Each row is a point on a tangle of strands that fork and nearly touch. The rows are in no order.
In the rows, zero is written as 128.
Points whose rows are less than 127 apart are linked; no others are. Some points are linked to none.
k27: [165  81 140  81 186 128  55 159  99 120 113 140 107 143  81 147 125 156
 131 104 101 158  95 107]
k980: [142 106 144 140 100 130 110 182 127 138 150 138 119  76 125 148 113 147
 167 147 148 123  79 126]
k409: [124 134  54 125 138 124 111 150 143 169 128 164 108 153  96  99 125 157
 135  98 120 149 106  54]
k919: [166 147 125 122 103 127 162 104 159  98  78  78 101 103 132  99 135 132
 128  96 131 137 156 140]
k977: [117 144 132 108 190 160 150 172 114 149 107 131 114 144 155 132 116 152
 126  96 119 181 188 103]
k501: [129 146 125 182 108 113 116 158 172 177 153 113 119 160 155 127 143 152
 120 148 124 175 152 129]
k495: [155 118 114 125 122 120 102  95 173 120  99 128 111 140 101 140 171  73
 122 146 123 116  65 140]
k757: [134 153  93  88 116 106 121 153  93 146 162 136 162 139 125  96 124 137
 147 140 117 191 122 124]
k361: [137 106 119 134 107  84 135 141  86 102 159  96 147 136  99 111  94 130
 165  79 125 106 179  99]
k375: [ 92 112 159 126 160  98 108 132 143  83 150 157 171  97 160 133 137 128
 150 177 136 131  99 142]
k93: [129 154 145  81 117 123 100 169  84 207 117 104 150 165  85  75 109 161
 130 145 143 201 121  43]
k955: [127 119 161 102 154 117 107 172 147 131 121 160 124 122 122 136 155 140
 116 151 107 166 107  57]
k994: [133 168 103 121 105  97 121 178 109 150 154 111 168 165  86  78 129 138
 131 133 161 187 100  68]
k239: [134 122 191 139 168 135 106 107 141 132 143  92 129  89 123 155 163 165
 133 117 128 145 134 130]
k976: [157 141 112 145  90 140 149  92 117 113 148 136 157  92 132 117 129  54
  69 116 146  74  97 146]
k342: [208 173 109 142 114 105  97 104 144  95 110 126  96 106  76 180 132 141
 149 148 129 100  84 171]
k243: [ 79 102 101 137 145 140 119 165  77 137  96 108 167 213 123  74 122  95
 166  79 106 174 116  29]
k347: [178 104 160 112 139 102 125 125 160 158 125 170 111 154  95 173 131 145
 146 188 137 130 106 149]
k52: [105 154 125 153 150 119 122  80 187 125  95 146 115 135 129 168 153 164
 163 154 124 135 125 175]
k634: [137 144 123 102 113 144 154  68 121  79 142 117 143 127 140 137 108  70
  69 141 112 103 113 178]
k809: [126 169 140 152 135 128 116  75 196 143  99 106  75 110 159 181 163 182
 141 210 135  95 122 189]
k610: [107 119 146 134  99 176 166 143 143 104 156 126 110 117 115 183 149 116
  80 150 136  92 140 111]
k325: [ 80  44  95  93 117 166 150 164 152 187 136 137 128 155 142 122 157 111
 128 108 138 146 118 116]
k897: [133 124  75 129 132 131 120 147 166 143 155 127  99 142 173 161 151 150
 128 176 127 130 152 134]
k855: [184 186 139 150 121 121 125  35 142 106 114  99 129 103 161 129 189 156
 116 192 131 115  94 209]
k818: [113 131  98  83 145 108  89 163  66 199 104 127 158 173  64  62 157 194
 122 112 161 191 114  19]
k351: [180 130 132  88 151 140 141 109 139 114  97  60 120 132 118 130 118 130
 101  85 172 136 143 131]
k223: [144 171 148 195 121 122 152  83 129  65  98  86 120  99 184 134 118 175
 113 170 160  93 123 179]
k190: [ 74 115 141 123 154 124  91 155 120 168 170 122 151  94 122  96  87 142
 151  86 131 138 159 130]
k219: [198 120 137 104 157 128 145 156 131 118 126 129 117 143 115 142  97 191
 165 178 133 148 110 133]
k215: [ 90 179 122 148 129  99 120  81 182 150 136 141 135 102 129 138 133 116
 151 159  97 121 115 136]
k888: [ 71  90 103 146 111 116 140 176 140 178 171 135 153 167 170  74  99 116
 182 144 120 115 158 100]
k382: [123 106 112 155 143 147 104 128 150 106 159 129 100 133 174 180 139 169
  97 185 119  63 126 166]
k918: [106  93 120 168 143 130 143 138 119 131 103 149 113 170 148  52  93 101
 144  74 118 152 172 124]
k226: [ 85 140 109 165 147 129 132 166 140 178 137 123 152 105 137  96  78 100
 173 132 136 106 137 103]
k844: [ 97  63  98 124  84  91 116 180  78 158 130 140 145 184  89  61 122  99
 164  67 134 147 178  92]
k304: [133  93 121 102 147 147 146 180 126 130 127 149 141 126  99 141  94 184
 177 132 152 147  74 102]
k400: [181 145 117 131 122  97  89 125 118 164 122  89 120 130  92 123 147 159
 143  98  76 180 131 146]
k259: [126 108 120 155  81 120 179 112 107  88 135  81 127 154 137 123 116  87
 146  98 110  80 182 101]
k851: [125  89 114 123  83 102 137 162  78 182 137  92 145 170  90  79  82 146
 178  67 111 108 155  82]
k270: [111  52 155 100 163 123  60 143 110 136 147 118 128 156 103 121 102 144
  99  90 122 158 114 134]
k54: [122 194 147 140 142 134 106  64 184 122 138 143 144 103 112 126 132 131
 118 191  96 123  51 159]
k837: [108  99 120  87 161 134 162 167 129 140 106 171 121 129 165 114 119 122
 132 115 146 127 193 117]
k444: [122 111 154  88 144 123 130 129 137 122 154 174 168  61 127  87 124 134
 127 135 141 148  97 130]
k884: [122 123 118 152 148 124 127  65 145  90  69 139 126 110 145 143 116  92
 136 144 129  76  89 194]
k294: [102 101 107 140 120 125 142 103 119 124 177 126 160 106 153 128 106 156
 156 139  96  53 131 150]
k688: [146 167 141 123 101 118 111 133 122 119 127 155 102  99 174 149 138 104
 111 154  90 142 144 170]
k373: [102 136 163 106 160 128 100 113 144 114 182 117 165 115 151 140 107 150
 115 193 154 127 106 181]
k985: [207 133 126  68 159 121 124 121 116 146  93 102 111 133  94 148 157  79
 126 110 129 149 131 120]
k583: [141 116 169 104 130 129 117 149 128 117 143 160 171 126 104  82 126 106
 123 148 125 192  75  74]
k166: [176 176 159 107 131 117 116 167 131 168  97  97 129 130 108  81 134 172
 127 146 144 198 140  31]
k111: [132 175 142 141 139 112 139 151 158 181 123  92 111 142 115 128 132 165
 127 134 157 163 157  87]
k22: [ 63 103  98 132 108 131 118 157 132 146  96  75 138 194 113 111 116 113
 162 111 119 167 109  84]
k878: [ 94  97  84 117 107 111  92 153  81 187  95 169 139 216  63  79 176 190
  93  91 138 187 117  28]
k366: [ 92 139  87 156 143 141 141 114 141 150 153 104 136 159  91 151 124 122
 118  94 106 113 128 111]
k695: [113  98 133  90 178 175 151 156  70 134  86 152 144 190 116  87 125 109
 141  93  96 201 111  37]
k551: [107 108 124 133 107 143 169 185  89 126 133 134 117 176 111 135  52  78
 158  98 138  79 176 109]
k745: [123  91 104  89  97 137 160 145 119 133 144 153 129 128 123 141 155  83
 129 126 143 130 112 146]
k633: [141  95 152 133 154 124  92 126 136 157 125 171  95  96 125 161 145 135
 121 169 132 110 109 198]
k601: [130 164  87 127 132 146 139 140 143 124 166 124 133 129 115 105 117 101
  69 134 173 111 161 130]
k321: [152 157 124 155 132 165 166 124 115 113  92 115 102 158 150 160 105  89
  99 106 137 136 171 174]
k802: [123 115  81 143 132 143 161 106 107 111 127 144 131  85 162 148 112 163
 165 103 125  74 119 206]
k290: [ 73 142 139 159 107  96 131  78 139  72 116 109 142 121 155 171 158  84
 128 152 139  82 177 138]
k672: [133 158 152 178  98 117 141 118 112 114 164 185 145 129 154 131 161 121
  94 154 102 125 133 165]
k485: [ 98 112 145 144 136 145 134 109 138  95 100 133 112 192 110  95 110  81
 118  80  88 155 138 125]
k315: [ 98 109 133 127 103 130 140 137 147 108 157  97  98 128 124 210 147 105
 157 127  99 104 161  94]
k446: [148 124 104 160 154 153 129 116 138 101 117 140 121  84 142 125 125 123
 140 109 111 103  68 177]
k9: [133 127 154 149 130 133 129 139 133 129 128 169  99 121 135 127  69 145
 102 152 150  97 160 134]
k230: [129 114 147 108 155  93  65 101 120  89 164 122 145 139 105 131 126 132
  78 111 121 151 154 147]
k964: [122 134 149 112  76 144 142 102 159 104  95  77 109  75 170 119 153  87
 103 111 140 116 122 153]
k913: [ 97 108 169 100 105 152 154  91 134  97 181 119 147 119 113 163 176 144
  92 143 118 133 132 142]
k981: [ 60  95 133 136 132 132 115 150 111 114 192 125 138 123 139  89  71 152
 160 102 103  83 137 139]
k436: [176 153 108  99 139 128 117 166 106 132 153 138 132 131 152  95 114 133
  90 142 163 163 146 138]
k415: [ 80 135 143 135  97 106 122 133 152 113 129 164 115  85 211 111 129 125
 117 148 114 112 170 154]
k62: [168 157  99 144 111 103 139 104 159  92 125 162 111  73 110 124 134 143
 146 111 135  87 101 155]
k599: [121 163 132 135 127  62  90  81 151  82 143 122 136  80 162 152 151  98
 101 133 120  84 161 132]
k588: [ 58  56 120 125  95 174 128 166 148 143 133 129 119 176  93 116 120  90
 138  98 119 148 101 103]
k317: [125 156 121 147 126  82 126  97 126 150 146 130 135  99 150 139 163  74
 134  96  80  99 180 113]
k147: [126 189 163 193 129 156 144  89 135  81 135 154 124  68 118 172 134 119
 111 100 164 100 120 172]
k707: [129 118 125 127 101 147 171  66 170 108  83 132 111  88 180 135 149 109
 118 125 155  72 109 178]
k159: [161 125 121 105 135 126 119 124 116 107  84 155 116 109  99 177 155  80
 128 126 138 135 109 148]
k928: [129 128 181 130 107 146 149  64 132  98 151 129 123 109 130 178 176 197
  77 178 125  89 148 179]
k423: [154 129 130 125 129 101 176 131 119 158 111 132 143 153  94  88 126 101
 159 114 123 144 160  53]
k600: [110 159 147 182 146 165 128 130 160 102 109 145  86 138 135 186 124 142
 115 152 116 151  95 173]
k127: [100 126 122  83 127 150 106 154  56 145 123 164 141 183 101 126 148 110
 151  84  64 213  92  70]
k285: [148 177 133 177 169 141 112  70 155 104 139  91 144 112 120 145 157 122
 132 177 137 134  71 197]
k978: [ 85  89  55  91 102 145 103 179  62 217  85 175 138 227 108  41 150 172
 144  64 126 159 128  19]
k927: [132 136 110  62 140 134 117 147  67 184 124 131 147 161  68 116 138 146
 153 111  89 196 115 120]
k210: [135 160 136 188 132 130 134  90 144 115 134 109 126 122 151 129  73 148
  87 165 171  76 129 170]
k496: [179 156 150 134 139 142 134 132 107 119 138  77 121  63 177 165 105 131
 121 130 150  66 133 144]
k70: [112 141 125 108 111 139 154 133 133 133 116 169  91  98 180 113 102 131
 111 127 166  83 183 163]
k602: [118  63 127 109 114 124 141 178 102 137 101 162 111 166 135  95 110 132
 141  88 126 155 166  95]
k488: [165 156 187 130 127 150 145  50 118  89 115  83 111  95 146 155 134 166
 108 191 131  98 112 206]
k734: [171  89 111  75 182 116 120 124 102 138  90 112 142 136  74 148 125 119
 145  72 108 133 113 104]
k869: [113 113 118 151  74 121 145  87 111  58 125  69 136 126 157 157 129  89
 130 113 138  59 153 165]
k168: [133 106 144 128 127 109 109 123 181 118 127 139 121 124 151 140 171  90
 112 170  96 136 113  82]
k194: [160 134 163 191 114 127 158 138 119  83 133 152 138 104 122 146 151 125
 109 107 152 140 135 149]
k983: [155 112  84 122  97 115 154 129 114  96 161 145 129 118 145 116 109  96
  75 119 174  50 140 148]
k410: [150 210 168 148 148 178 151 105 131 114 120 116 115  64 143 176 112 118
  87 143 151  87 124 136]
k659: [157 143 158 121 126 150 133 172 116 158 120 106 128  52 162 140  98 125
 167 127 128 134 123 134]

A fork is a point with three links. Follow the links from the first point to the second and name the forks in between, in order.
k869, k855 => k602 k837 k70 k488
k978, k325 => k93 k757
k52, k194 => k488 k70
k851, k980 => k602 k837 k70
k610, k259 => k488 k70 k837 k602

Name the points in between on the shortest way along the links from the first point to the second, in order.
k215, k659 => k54 k285 k855 k488 k223 k210 k9 k70 k415 k688 k672 k194 k147 k410 k496
k446, k373 => k884 k707 k964 k919 k351 k985 k159 k495 k168 k955 k583 k444 k375
k226, k243 => k190 k981 k294 k802 k446 k884 k707 k964 k919 k351 k985 k159 k745 k325 k588 k22
k928, k361 => k488 k223 k210 k9 k70 k837 k602 k844 k851
k111, k27 => k166 k93 k994 k757 k927 k127 k695 k243 k22 k588 k325 k745 k159 k985 k734
k634, k897 => k976 k983 k601 k436 k757 k994 k93 k166 k111 k501
